A landscape with many valleys, sampled at points; each row gives a point and its height.
A ball rolls from a point to whichever of its 2 nearest points has the largest drop for the distance, and stops where none of them is lower. Distance is the straight distance between rows; heights are no part of it.
sove: [  9  -2  12 -26   7  -3 -14  -9  -6  21 -31   5  -5   1   7 -18  12  -1
  13   9   5  16 -12   8   4  -7  -9   8   5  21 -15   8   5  18  21  -3
   9 -18   4 -14 -10 -26 -21   8  12]  height 44.6
rurem: [ -3  20  -2  -5   0  -3   3  -8   8 -26 -16  26 -12 -12   8 -16  -4  -9
   6  19   1   7 -11  -9   6 -10   9  -4  11   5   1   7 -16   7   7  -2
  13   4   5   4  18 -12  13   7 -11]  height 28.9
nak: [ -2  16 -21  -7   5  -5   0 -11   3   0  11   5   0  -2   2 -17  -4  -8
 -10   9   0   4 -18   3  17   3  15 -17  -2  13  -9   8  -8 -17  -7  -2
  16   9   5 -24  -4 -10  13   2   7]  height 21.7
vifo: [ -7 -15  13  -5 -18  14  16  -5   9 -24  -5  19   0 -11  20  21 -10  -7
   1  -5   3  -1   0  -1  -5  16   6  -9  -1 -11   2  -9   9  -2   8  -7
  -6   3  -3   8   4 -14  -6 -11   1]  height 60.1
gere: [ 16 -12  18   7  -2   1  15   8   9 -11  -7  -8   8  -3 -11   5   2   4
  -9 -15   4  12   2 -14 -11   3   9  -2 -27 -23  -7  -5  -4   0  13  12
 -11  15  -4  33   5  19   6  12 -11]  height 28.5
Gon: [  2   0  15  13 -17   7   4  22 -14 -23  -2   4   1 -14  16  17  -2  30
   7  -6   6 -17   6  -7  10  -3  16 -12  -9 -14   4  -4 -19 -12  -4  -2
  -6   6 -15   9   3 -12  27  -6  -8]  height 16.7
kote: [ 17   7  -8  20   6 -25 -12  -3   3   0  -5  -2  12  -2  -3 -14   4   0
 -15  -1   6  -4  -6   8   7  15   2   2 -14 -10 -10   2  -3  15   4  15
   4  12   9  23  17  22  16   4 -20]  height 40.4
luba: [-14   0 -10 -13   0  16   7  -4  -8  11   8  -7   4  -9   6   5 -15 -12
   3 -12 -14 -26   4  15  17   2   3   7   4  -9 -10  -5   4 -10   8 -15
  -6  -3   0  -9 -13 -25 -15   1  29]  height 77.0
Saf: [-20 -18  -7 -20   0  11   6   8  13   0   0   4  -3  19  11   3   8 -12
   9  10   5  10 -17   4   5 -10  -2  -8  -4  12  -5  10   9 -20   4   1
   4   8  -1 -46 -12   7  -2 -17  -3]  height 25.6
ril: [ 11   9  -8  -1  -6 -11   0 -14  -1   6   0  -4  -2  15  11  -9  11  13
  -3  -5   7  10 -26   2  -6  22  -4  -1   5  23   3  -2   4  -1   6  -6
   1  -8  14  -4 -12   9  13 -14  10]  height 41.9
Zulo: [ 25  19 -10  10  17 -20 -12  -2 -13  11 -13  -9  11  -8  -7 -19  13  -7
   0   0   4  -4  -2  22  -1  14 -17  25 -10   3  -8  -5 -12  15   1  13
  11  13  11  15   8  15   3   0  -4]  height 41.7
sego: [  7 -15   2  -3  11   1  -8   9  -2  16 -27  -7   9  -1   6   1   2  -3
  22   8  -5  20  11 -11   0  -2 -10   8  12  -2  -4   1  -5  17   2 -10
  -7 -18  -8 -16   7   2  -6  14   6]  height 51.8
zokov: [  3  19 -34 -12   2   7   0  -7  -2 -10  26  -4   1  -1  -1 -11  -6  14
 -10   1   2   2  -6  -6   4 -17  23 -19   0   5   7   8   5 -22 -15  -4
  20  20   1 -21  -1  -9  20  -3  -3]  height 24.1
Dezu: [ -1 -11  -8   0  10 -22   2  -7  10   0  -4   2   1   9  -5  -8  -5   0
 -19   0  -1  26   9 -15  -3   6  -9   7   1  -7   7  -3  -7  -5 -19  -6
 -11  -5  13  -2  18  30   3   3  -8]  height 21.3
Minib: [-24   2  -9  20 -17  -9   3 -13   7 -12  -4  27  -7  10  -5  23   5 -20
 -22  -6 -10 -33  -5   5  13   6   8  -6  20 -14  -1  -5 -10   1   8  -7
 -19  -6  -9  30   8  -7  15  26  -6]  height 65.3
Vem: [-18 -17  -8 -13  13   6 -17 -12   4  34 -14  -4   6   4  -2 -10   5  -9
  11  -2  -2  11  -3  -3  -5  -9 -10  13  23  21 -12   5  16   8   7  -5
  -1 -11  -4 -34 -13  -6 -26  21  16]  height 49.2
Vede: [ 11  -6   8  -5 -10   2  -6  16  11   4   8  -9  10  -3   3   4   3  12
  12  -6  11  10 -19   8   1  21  -9  -2  -5   8   9  -4  -5  -5   2   6
   0 -10  -2  -6 -10   8  10 -24  10]  height 39.4
vomu: [  3 -31  26   7  -8  -1   9   1  11 -18 -17   0   4   1 -12   8  -7  -6
 -11 -13  -3   7  17 -18   3  -3  19  -1  -4 -34   8 -12 -14  -2   3   0
 -12   5 -12  34   4   1  15   8 -12]  height 22.9
nuro: [-15 -14   7 -19  -4   5  13   3  13   2   4  -5   3  14   4  -7  -1  -6
   0   4   3   8 -28   6  21   5   9  -8   9 -14 -10   0   1  -7  17 -10
 -13 -18   9  -5  -9   9  -5   0  13]  height 37.5
gavu: [ 20  -1 -20  -1   3  -4   5   1  -9   3 -18  -9   5  -2   5  -2  23  -2
  14  19  12  19   8 -19   3 -11  -6   2  -7  -1   7  11 -20   4  -3   3
  -7  22   1 -11  18   2  -3   4 -11]  height 16.8
Mik: [ 11 -22   4 -22  17  -9 -16  -9   9  21 -33   2   4  12   1 -34  12  -3
  11  18  -5  31   2   4   1 -11 -23  14   1   9 -14   5  16  21   6   4
   0 -10   4  -9 -20  -3 -20   5  -5]  height 46.0
Gube: [ -5   0  16  -2 -15  24   2   9 -28   0  12  -1   7   0   9  17  -7  18
   0 -12 -12 -20  16   4  -5  -6  -8  10 -12   7   6   0  19  -7  -2  -3
   0  -4 -11  -5 -22 -10  -8 -24  -2]  height 70.0
vuz: [ -8  -4 -13 -16   8  -7   2 -11  13   6  -1   8  -4  14  10 -16  11  -7
 -11  12   9  16 -17  -1  10  -4   6 -11  -9  16 -13  20   9 -12   2   5
   9  15  10 -27  -5   0  -1  -4  -8]  height 23.7
lil: [ 22  22   4   6  -3  -5 -10   9 -12 -21  20  -1   0 -24   0  10  -4  11
  12  17  -4 -14   0   1 -19  20   1  -9 -11  -1  -9  -4  -1  18 -14  15
  13  19 -10   4  27   5  -2   0  -9]  height 31.9
luk: [  2 -10   2  -8   8   9 -12   3  22  15  -8  -7  14  14 -12  -8   8  -1
   5  10 -20   2  13  -5   8 -12 -25  30  14  25  12  13  13  -1  -2 -11
  -5 -14   9 -30 -20  19 -11  -9 -17]  height 31.3
bapin: [ 11 -20  10  -2   0   6  -4   8  -2   2 -32   8  -2  -1  15   2  12   7
  12   5 -11  10  19  -1  18  -1  -2  -6   2   5  -6  11 -12   4   1  -6
  -7 -24 -12  -9   8 -21  14   5  -3]  height 53.5
Bote: [-13  -5 -15  -6   8  -1   1  -7  11  -3   0  16  -5  15   9  -1   2  -3
 -16  -2  -9  14   8  -5   6   3  -8   2   8   9   2  11   1 -18 -13 -10
 -12 -14  12 -23   1  12  14  -2 -11]  height 24.2
bev: [  5   2   4   1 -13  11   2   1   1   4 -11  12  10 -12  -1   3  13 -16
   1  -6  20  -6 -27  34   8  17  -9  -2 -16   4  -2  -5  -2   7  23  14
  13   0   0  16   1  -8  -4 -12  16]  height 17.8
puro: [-16  -4  -2   2 -24 -23   3 -12   3 -14  12  11  -4   0 -10  15  -6  -6
  -6  -1   8  -7 -17  -9  -3   9  18 -12   4 -24   6 -15 -24  -5  -5  -4
  -5  11  -6  15  10   4  12   4  10]  height 30.0
fubi: [  2  26 -16  -6 -11  -2 -19  -7 -11  14  15   4   3   1  -2   1  10   7
  17  -4   5  -7 -17  21  -6  20 -22   8 -10  18   9  -1  -4   9   7   3
  21 -10  -7 -11  -5   7   9 -29   9]  height 23.2
fuvin: [ 13 -10  26   5   1   0  -5   9  -2  -2  10  -8   4   1   2   8  -9  12
  -5  -5  -2   1  24   3  -6   3  -4  -5 -16 -13   0   4  14   5 -14   8
  -3 -13  -3  19   3  10  -9  -1  -9]  height 50.4
vun: [  4   8  31 -10   5  10 -12  22 -16   9   1   8  14 -11  -2  -3   3   8
  -4 -13   5 -19   8  10  -4 -10  -2   8  -1   7   4   2  16   8   4   9
   8  -8  -1   6   2 -14 -14  10   6]  height 36.5
digar: [ 16   3 -28  -1   6  13   3  -2  -1  12 -26   1  -1   4  12   6  26  -7
  -7  -2   8   0  -4  13   9  -6  -3   9 -15  24  -2  13 -10 -12   9   3
   6  21   3 -16 -10 -26   5 -11   2]  height 73.9
suda: [  3 -24   8  -7  -8   5   4  19  18   1  15 -23  17 -11 -10   3 -29  10
   4   8  -8  12  -7 -16   0  13 -14   2 -17  -8  -7 -10  13   2  -2   6
 -16  19   2 -13  -9  17 -19 -20   8]  height 64.4
nos: [ 11  19 -22 -10   4  16 -12  11   6  14 -23  -5  -3 -15  -2   2   7 -11
  -1 -10   4 -19  -6  19  14  -6  -9   6  -6  32   0  -3 -13 -11  12   9
  19   8  -3 -16  -3 -36   1 -17  20]  height 74.7
Momi: [ 15   8  -4  20   7  -9  16 -20   4  -4  -1 -11  -1  10   0   9  17   4
  -8  12  11  18  18 -20  -4   2  21  -4   7  -2  11   6  -4   9 -10  -4
  -8  12  11  15  17  15  -1  13 -21]  height 19.3
vopuv: [ 12  14   1   7  10   1 -10   3 -10   6  -8   8   5  -6   2  -4  11  -9
 -11  -9   7 -15   9  19  -1  -5  -8  15  -4   9   7   5  -3   5  -6  12
  13  -1  11  13   6  -7  -6   5  -3]  height 39.3
faf: [ -4 -13  -7   1  18   1 -19   2   3  27 -20 -22  14  -9  -3 -20 -11  -4
  24  -4 -10  13 -10  -8  -6   2 -15  18  18   8  -6  -9   8  16  14  -5
 -14  -3  -8 -13 -11   5 -16   8  12]  height 50.5
Rebu: [-21  -2 -13 -16  12 -12   0 -13   0  19   2  -7  -1   2  -2 -25  -3  -9
   6  13   3  22 -20 -17 -10  -6   0  -3  18  13  -6   1  10  -3  -2 -10
   9   3   3 -35  -6   3 -23  13  13]  height 48.1
luzu: [-10 -30   5  -5  16  10   7   7   0  -3 -11  -2  -6   4   0  -8  -6  -6
   2  -4  -9  11  24 -17  -6 -21  -6   2   2  -5  -1   8  16  -7  -6   0
 -12   3   2 -10  -5   0 -15   9  -3]  height 67.0
ras: [ -6  10  12   8 -13   2  -1   9 -22  -2   7   3  -1  -8   8  20   0   6
   4  -4   5 -19   8   4   5  -2  15 -10   2 -16   5  -6 -13   2  -8  -9
   1 -11 -16  17   9  -8  10   3   6]  height 21.4
sivuk: [-20 -12 -10   4 -15  -7  16  -4   9  -4  -6  12   1   9  -2  10   0 -28
  -5   1 -12 -19 -24   9  11  13  -2  -2  21 -15 -19 -13   0   3  20 -10
 -19  -9  -2  18   7   3   2  27  16]  height 67.6
biguz: [-10  -2  12 -10  -7   1 -10  13   0  28   9 -10  15   8 -11  -2   7  -3
  -1 -10  13 -13 -18  26  16  -2  -3   5  20 -11   1  -8   7  10  15   2
  -9 -23  11  11  -3  11 -10   5  25]  height 30.9
rubak: [  8 -24   6  -2   9   7 -12  22   0   5  -2 -22  14  -9 -13  -9 -17   2
  12  -1 -12   4  12 -15  -1  -8 -16   6  -5  -1  -1  -4   9  -2  -6   7
 -14   5  -6 -14  -7   7  -9 -11   4]  height 65.6
donu: [ 15  20 -16  -9  14 -10 -31  17   1  27 -15  -6 -11 -12  -5  -2   2  -6
   4  -3   2 -14   8  19  20  -9  -4   5  -6  19  -3   3 -13  -1  -1   8
  23 -12 -12  -8  -1 -38  11  -7  18]  height 75.5
ladol: [ -8   9 -30  -6   7  -3   3  -6  -5  -1 -19  20 -20   5   0   8  17 -20
  -9  -3  -9 -15   1   9  14 -12   4   5   9  13  -7   8 -23 -19   5  -7
  -2  -7  -3 -15   8 -30  13  25  13]  height 61.6
mol: [-19 -19  11  -8  -9   3  12  13  14  -1  19 -10   6 -11  -1  10 -34  -6
   8  19 -11   7 -13  -4   9   1   1  -3   2 -26 -13 -10  16   6  -4  -8
  -3  13   6  -8  -5   9 -22  -8  16]  height 63.2
daroz: [ 20  -7   2  -3   7   5   0  11 -19  -8  -6 -20  -2  -7  -2  -6   6  11
  18  14   1  11  27 -19   0 -17   3  -3 -12  -9   6   8 -15  -3  -9   3
 -12   9 -12 -10  12  -6   4   3  -9]  height 16.0
Sib: [ -4   3  -2   7  11   3 -22  23  -6  19  -7  -5   4  -4  -1 -11 -19 -10
   7  -4  -7 -23   6  11  24 -10 -12   2  15  -3 -10   1   5  16   7   1
  -3 -22  -3   3   8  -2   0   6   5]  height 32.2
zume: [ -8 -15  -8 -19  17 -20  -9 -14  -2  22 -16  -4   0   6   5 -44   7 -13
  11  29  -1  44  -9 -14   9  -4 -14  -1   8   7 -10   2   5   4  -1  -4
   3   2   3 -26  -9   0 -18   5   2]  height 47.1
Dere: [  8  -3  24  -6  -1   2 -29  13   3  23  -2 -12  29  -2 -33 -14  11   4
  14  -3  -2 -11  -7  10  -3  -6 -21  24  -7  17  10  -2  10  16  21  21
   8  -2   0  -6 -26   9 -21 -16   6]  height 30.6
Keded: [  0   6 -12 -12   7   2 -22   9  -6  24   3  -7   2 -13  -8  -5 -13  -6
   5  -4 -18 -21   6  13  19   1  -2   4   1   9 -11   3  -3  -3  -1  -3
   8 -13  -8 -25  -8 -33   0  -4  26]  height 76.2
zabo: [  6  -1  -1  -5   8  -2  -7   9   2   6 -15  -2   1  -9   8 -19  -7  -1
  14   6   5   1 -11  -6  16 -10  -7  -4 -10   7 -10  11  -1  15  21  10
   1   4  -2  -3   4  -1  -1   0  -3]  height 23.8
Ladav: [ 11 -12  22  -6   9  16  -3   5   4  -1 -27   5  -6   1  20  -2  18   0
  14  -1   2  13  11  -3  -3 -10  -2  -7  -3  18   0  12  11   6  10   1
   3 -11  -9  12  -7 -17   0   7  -4]  height 55.4
Kabuz: [ -9 -13   0  -5 -16   3   6  -2  14 -12   7   7   1 -15  10   4 -23 -13
  14  15  -2   1 -13   3   5  14  -5 -12  10  -6  -3  -6   9   8  -1  -9
  -1   1  -1  -5   8  -8 -10  -8  12]  height 61.8
kidof: [ 12 -18  -3  14  10 -22   5  -6  15 -10  -9 -11  -3   2  -7  -3 -13   5
 -21   2  -6  18  12 -32 -13  12   1  -8  -5 -17  -1 -15  -3   8 -10   2
 -17  12   0  18  25  29   1  11 -16]  height 17.2
vik: [-33 -31   2 -23  12  12   9   7  21  11   1 -12   0  28  -4 -12  -5 -14
   0   7  -8  17 -10 -11   2 -12  -6   7   0   0  -9   3  12 -17   0   0
  -9  -7   9 -40 -21  22 -15 -11  -3]  height 27.5
mabir: [ -1 -20   6  21  -6 -11  19 -17   8 -16   1 -11 -11   0  -8  14 -22   6
 -13  -2  -8   4  28 -28 -15   4  18  -9  -5 -26   0 -17   0   8 -10  -3
 -13  24  -4  33  11   8  -9  12 -17]  height 10.2
Zat: [ 31  -3  11   9   1   2  -1  18   5  -1  -5 -11   1  -3   3  -2  11  11
  10  -9   4  18   1   1  -7  13 -10   7 -19  10   4   7 -14  -8  -2   8
  -3  -7  -5  11  -7  14  17 -12  -8]  height 36.8
purek: [ -3   3  32 -12  -1   0 -31  20 -12  24   8   0  21  -4 -19 -11  -1   9
   3 -21  -4 -32  -2  19   5  -7  -9  15  -2  14  10  -5  15  16   9  15
   9 -20  -6  -5 -20 -10 -11 -10  14]  height 33.6
lud: [ 15  15  -4  23 -22   8  11   2  -4 -26  -3  17   0  -8   1  30  14  11
   3  -2   9   2  -6   9 -15  17  11  -8 -18   1   9   0 -36 -19  -4   7
   4   2 -19   9  -6 -11  30  -7 -19]  height 29.8
zumit: [ 14   2  16  -1   8  -5 -22   4   0  16  20 -29  23  -8 -30 -21  -1   7
   9   3  -1  -9 -10  10  -7   7 -21  14  -5   5   5 -13  25  29  12  26
   6  13  13   7  -7  21 -29 -18   2]  height 27.6
vof: [ -1   4   5  11   3   3  13  12  -2 -12  24 -12  -1 -15  -3   8 -26  -2
  -4  -5  -8  -9  13  -1  -8 -14   7   4   5 -16   4 -10   8 -11 -20  -6
   3  16   5  13 -12  -1  -2  -5   7]  height 44.7
Nifop: [-17 -33   9 -14  18  14   3  -1  23   5  -8 -13  -3  23  -6 -17   0  -3
   3  13 -24  20  11 -13  -7 -19 -17  20  14  16  -4   4  24  -5  -3  -5
 -10 -15  10 -33 -22  18 -23  -4 -14]  height 29.2
lonup: [-23   1  -7  14  -4  -7  24 -13  13 -10  23   5 -18   2 -12  15 -14  -6
 -11  -8   4   0   3 -18 -26 -11  20 -13  22  -5  15  -5   2 -12 -19  -8
   6  20   3  10   0   0  -6  12   6]  height 37.8
pazu: [ 16   5   4   5  -5  23  -5  -1 -21  -1   3  -5   2  11   3   2  15  14
  -3  -7   0  -8  20   8 -10 -11 -15   8 -17  22  18  13  13 -12  -3   3
   8  -1  -5  -6 -22 -13  -2 -29 -10]  height 71.4
fir: [-18 -14  -9 -10   3  -5   5  -3   7  11 -24  14  -2  13  -6  -2  10 -37
 -13  -1  -4 -11  -9  17  17 -17  -7   3  23 -10 -15   2  -3   3  20  -4
  -6 -17   1  11   8  -3  -8  32   9]  height 69.2
gatu: [ 11   3 -11   5   2  18   5  -6 -20  -4 -14   0  -5   4  20   6  16   3
  -6 -13   8  -3  18   6  -5 -13   7  -4  -7  18  10  11   4 -18   2  -1
   4   7  -5  -5 -12 -26   4 -10  -3]  height 72.8
Mesun: [-29  -8  -2 -27 -11  -1  14  -2   8  -9  23  14 -13  20   0   5   5  -7
 -11  -7   8   3 -30  11   2  10  10  -7  -1 -18  -4  -5  -6 -25   8  -7
 -21 -11   8  -9 -15   5   7  -8  16]  height 39.8
pufi: [ 21   1 -15   2  22 -11  12 -19   6   7 -20  -8   0   8   8 -12  27  -4
   7  16   2  38  10 -23  -4  -1   3   9  -4   7  -2   6  -6   8   4  -8
  -8  15   8   8   9   8  -2  17 -13]  height 13.3
vid: [-17  12  -8  15 -12   3  19  -2   2 -19  26   5  -8  -8  -2  22 -19  -5
 -15 -12  -4 -18  -4   2  -9 -19  22  -5  20 -10   7 -11   0 -20 -16 -11
  10  31   4  15 -16 -10  11   4  13]  height 41.6
pir: [ -3  16 -18  -6 -17   2  -2 -22 -11   5   8  15  -8  -3   3   7   5 -12
   5   3  15  -6 -26  27   2  23  -7  -6 -12   9  -5   2   0   5  13  -1
  19  -3   1 -12   6 -13   2 -12  19]  height 20.8
kag: [ 12  32  -9   3 -11   3 -22  12 -22  -7  10  14   0  -8  11  13  13  22
  15  -6   8  -8  -8  17 -19  18  -9  -2 -15  15   7  -6  -9  12  -3   9
  27  -6 -21  -3  11   0  17 -17  -7]  height 26.0
nef: [ 27  26 -11   4   2  -9   0  -9  -1 -25  20   5  -1 -12  -9  -1   9   6
  -2  24   2   2  -1  -7 -27   4  -1 -11 -13  12  -1   9  11   1 -14  16
   8  30   4   8  22   1  -6   8 -17]  height 35.3
num: [-16  12 -24  14  -7   0   1 -20   0  -8  14  28  -7  -9   3  16  -8 -20
 -15  -7  -3 -18   8  16  -1  10   4  -8   6  -4   0   2  -5  -4 -10  -3
   5   3   2   0  14 -11   2   9   4]  height 59.0
zil: [-11 -20  10  -2  -2  15   1  11 -22  -1  11   0  -4   3  -1   7 -11  11
   5  -7  -7  -8  36  -9  -9 -25 -10   2  -2  -3   6   5  16 -11 -17  -3
   3  -6  -7  -8  -1  -8 -13  -1   1]  height 68.4
sokes: [ -6   6 -15 -15  14  -3  -9   7   8  10  17   2  -2  10   7 -11   7  12
  -2   1  -7  10   9 -11  12 -15   3  -1  11  16   8  18  -1 -21 -17 -14
   4 -10   0 -33  -4   8  23   2  -2]  height 26.3
nazag: [ -2  22 -19  12  -5  -5   1 -29  -7  -1  21   8  -2  -9   6   8 -13 -11
   3  12  -9 -11  16  13  -1  21   3  -2   8  -2  -4   1   2   7 -16 -10
  20  -9   4 -10  17  -2  -8   6  -3]  height 57.4
kedu: [  2 -14  15   0  -9  26  17  -2  -1 -24 -23  13  -2  -3  23  11  11   2
   7  -7  12  13  13  -6 -12  -1   2  -8 -11   1  13   2   4  -6  13   2
  -9   1  -6  15   1 -13  -3 -12 -14]  height 57.9
lami: [ -7  -5   9  25  -8 -13  10 -31  10 -18  -1 -10 -10  20 -10  11   2   8
 -20  12   7   8  13 -16  -6   2  29 -15  15 -16  18  -5 -17   2 -15  -6
  -6  -4   3  25   7   6  11   6 -22]  height 26.9
kula: [ -4  -2   5   0  16   3  23  -7  10  10  16 -26   1   9 -13 -14 -25  10
 -12  -5  -5  17  -5 -22 -11   3   3  11  -9  -3 -11 -11  27   0   4  -3
 -13  10  18   0 -10  31 -19   7   3]  height 49.1
vediv: [-14  -3  -7   6   3  -6  20  -8  -5   8  14 -13  -2  17  -2  -8 -17   4
 -21 -11  -6  -7 -14  -7  -5   3  -1   9  14   6  -4  -7  17 -11   0  -8
  -4   1  24  -7 -18  18 -16  -2   9]  height 46.7
golu: [ -3 -24  14  18 -12   0  21  -9   5 -19  -1  -3   2  -2  -3  25 -14  -1
 -13 -10  -9  -4  20 -18   1  -1  23  -8  -8 -29   0  -9  -9 -10 -11  -3
 -14  29  -5  23  -7 -11   5   7  -4]  height 17.1
fiba: [ 24   4   8  10 -11   5   8  17   0 -11 -17  15  -6  -5   8  15  30  10
  12   0  12  15  -4   9  -4   7  -8   1 -19  16   5   9 -24 -11   0  11
   8  -5 -14  11  -6  -6  26  -4 -11]  height 33.7
zigi: [ -5  26 -27   0  -9   0  -6  -7  -4  -2  -5  22 -12  -2  -1  13   6 -14
 -21  -4   3 -26  -4  18   2  -6   3  -4   6  15   0   3  -8 -13  -5   1
  17   2  -1  -6   9 -29   9   8   9]  height 60.4
tiro: [-11  -2  -3   8   2 -10 -11  10  -9  15  15  -7   6 -13  -6  -4 -25  -6
   4 -15 -14 -28  -2  13  15   9  -1   0   6 -14 -15 -10   7  12  -1  -2
  -7  -3  -1   9  -2   5   6   9  23]  height 34.5
liku: [ -5   3   3 -32  -2  -2 -10 -11 -12  13  -8  15  -5   6   4 -10  16  -2
   5 -11   8  -1 -14  16  -5   5  -6  10   7  11  -5   3  -4  -2  11  -2
   5 -22   5 -17  -7 -21 -13  11  27]  height 43.2
Dum: [  0  17  -4   2 -21   4  11  -7 -14 -19   7  10  -2  -1   5  23   3   6
   0   0   8  -3  -9  -1 -13  11   9  -2  -6  -6   0  -2 -21  -3  -4  -2
   4   1  -5   3   8   0  14  -5   3]  height 25.7
suzup: [  8  20  -6   7   5  -9 -24  22  -9  -9  11  -1   4 -18  11   5  -2  13
  20  -2   5 -21 -12  13  -5  22 -10  -3  -3   0   1 -12  -8  25  -8  18
  19   0 -13   3  25  12  13 -19  -5]  height 28.8
Kifid: [  3   8   9  15   8 -13  -6   3   0   2  15  -7   7 -11  -4  -8 -15   2
  -1 -16 -11  -5 -10   1  -4  21  -4   1  -8  -2 -16  -1   9  10   2  11
   2   6   7  13   3  20  11   4   3]  height 37.3
zarum: [  5  -4  10   1  13   3  22  -1   3 -10  13 -19  -8   0 -10  -2 -16   8
 -13   1  -4  11  11 -23 -15  -6   9  -5  -8 -11   0  -3   6 -14 -13  -3
 -13  15  14  12  -4  10 -10   5  -3]  height 47.3
gima: [  7 -10   9   5  -3  10  12   9 -17 -21   6  -9 -12  -3   0  12  -3  23
  -1  -1  -1  -3  20 -26  -7 -15  15  -4 -13 -17   6   1 -15 -23 -19  -5
  -7  10  -6   0   4  -4  18  -4  -4]  height 11.4
losad: [ 22  -1   3  -5  17  -3  -6   9   2   5  -3 -16   2   5  -1 -21   6   9
  17  20  -2  20   6 -15   3  -9 -17   5  -7   7  -1  11  10  12  -1   8
  -9   0   3   6   3  16  -4  -1 -17]  height 20.6
zekip: [  2 -10  12  -2   1  -9 -22  13 -11  31  -8 -21  25  12 -16 -15   1   2
   4  -4   5   0 -12  13   2  -6 -20  13  17 -11   6 -17  11  29  13   6
   0 -17   6   2  -1  22 -25  -4   8]  height 27.4
volim: [  8 -11   8  17 -18  14  18  15   5 -12 -23  26  -2  -5  -2  10  25   0
  -2 -17  18   9  -3   5   6   1   0  -3 -26  -4   9   3 -27 -15  20  12
  -4   7 -16  19  -5  -4  26  -4 -18]  height 37.0
Guv: [  7  11 -20 -14   6  18  -5   8  12   5  23  -9   3   6   1  -3   8  19
   3   1   4   6   2  -8  -4 -21  10  -6   1  17  18  19  18 -16  -9  -3
  10  15  -1 -34  -2   1   8 -13  -6]  height 26.5
bevu: [ -7   4  -8  -8  12 -13  -9  -4   8   6 -24  12 -17  -7  10 -20  -3 -15
   7  14  -4   8  -8   0  23 -12   0 -12  14   5  -8   5  -9  11  10  -8
   4 -13   3  -3   7 -15   6  11   1]  height 26.2
zotu: [ -3  17  -1  14  -2   0  13 -16   5   2  32  -6   4  -3  -7  10 -16  -5
  -7  11 -11   4  10   1   3  21   3   5  -7 -13  -2   7   5   5 -17 -10
   4  -7  11  -3   9  23  -6   1  -7]  height 55.5
Rired: [ 14  33   4  -2   6  12   8   2  -2 -21   0  14  -9  -5   6  -9   3   6
   6  14   4  13  -9  -5 -12 -19  -5   9  -5  11   6  12  -2   7   5   2
  11   7  13   3   7   8  10  -4 -19]  height 32.5
Nis: [ -6 -10  26  16 -10  -8   4  -2  -9 -14  -5   6 -10   6   6  17  -8   4
  -8  -3   2  -5  27  -2  -9   2   3 -12   2 -19   6  -9   5   9 -10   2
   2 -14 -13  40  11  11   0   3 -21]  height 46.5
Gor: [-15   1  22  22 -24 -13   8 -29  12 -28   8   5  -9  10   1  25 -11  30
 -20   4   8 -11  20 -10  -1   3  30 -14  10 -28  10 -10 -12   3 -15 -12
  -7  -6   0  33  -4  -4   4   0 -25]  height 34.3
Foni: [ -8   6  26  24 -11  -7  -3 -21  -3 -30  -1  15  -9  -7   4  16  -3  13
  -1   8   2 -14  25  -6  -6   9  23 -16   5 -18   7  -8 -11  17 -14  -2
   4  -3 -16  39  11 -17   5   1 -31]  height 41.2
zam: [ -6  13 -16   6  -9  -9  -2  -5 -12   9  18 -10   0   9   4  -2  -4  10
  -2 -18   5 -16 -26   7  -8   8  -2   3  20  18   6 -11  15   3   6  -2
   2   0  17   1 -14  10   2 -14  21]  height 44.2
sigov: [-22   5 -15 -36  -5  -1   8 -18  -8 -11   5  20 -12  12   9 -17   6  -4
   0   2   3  -1 -27  14  -2   8   3  -3   8   0  -2  -7  -6 -16   6 -15
  -6 -14  10 -24  -5 -11  -1  -2  17]  height 41.8
des: [-22   1 -10   4   0   9  10  -7   6  -6 -20  29 -12   7   0  20  21 -23
 -15 -17  -5 -20   4   5   9  -8  13  -5   7   0  -5   5 -13 -13  19  -8
 -16  -3 -13   9   5 -23  21  26   4]  height 63.0
dif: [  3   0  26  20 -15  12  19  21  -7 -11  -8   8   9  -6  -7  23  10   0
 -10 -19  12  -7  -1   5 -14   9   4  -1 -32 -19   3  -9 -12  -8  12  11
  -3   7 -13  33  -2   7  11  -1  -8]  height 33.3
Teb: [-14   8   6 -11 -13  -5   2  -7   0   5  16   4   0   5   5  -2   1  -2
  -6  -4  11 -15 -22  19  16   7  16  -6  22 -16   0  -9  -2   1   8 -11
 -13 -18  15  14   1  -2   1   8  20]  height 34.4
Saz: [ 12   2   5  -2  11 -11 -18   0  -3  24  10 -28   9   9 -13 -21   0   8
  19  12   4  12  -4  -8  -6  -4 -15   8   6   9   6  -2  15  22   6   7
   0  -2   2  -2  -8  20 -25 -10  -2]  height 24.0
kif: [-13  -1 -11  12  -2 -11  10  -2   0  -6  12  -3 -14   2 -12  11  -7 -10
 -11  -3   9   5   7 -23 -11 -10  13  -5   6 -19  19  -6 -20 -14 -17  -6
  -3  19  -6   3  14  15  12   4  -1]  height 34.0
zoze: [-11   9   3   8   4  -5  -5   9   5   0  -6   1  -8 -11   9  -5 -19 -15
  10   4  -7 -15   5   6  20 -14  17 -13  27  -9  -2  -4  -5  16   5 -10
   2 -12  -6  12  15 -20   1  19   7]  height 29.1
gevi: [  2  13   7  14   7   8   0   3   2   6  35  -9   1   0  -5  18  -9  21
 -12 -11  -2  -4  21  -3  -8   9   6   0 -13 -11  -1   9  11  -2 -17   4
  -6  -4   7   3   3  24   1  -1 -14]  height 53.1
Tovos: [ 24  31   4  10  11  -5   2  -5   4 -15  15   5  -9  -4  -1  -6   4  10
   1  16  -8   9   0   2 -21  15 -11   4 -13   9  -5   9  15  12  -5   9
   6   6  14  12  16  21  -3  -1 -27]  height 36.2

Where does a ball stop that starts at each point below?
donu -> losad
zarum -> gima
mol -> losad
Rebu -> losad
Zulo -> losad
Minib -> pufi

Call two points neighbours if one is among the 2 nearest of the other. Go from one point of each pair to the other, from neighbour to neighbour, staying as low as possible. Name the highest point that can't be avoided.
mabir and gima -> volim
gima and pufi -> gavu
bev and losad -> Tovos
mabir and nak -> Guv
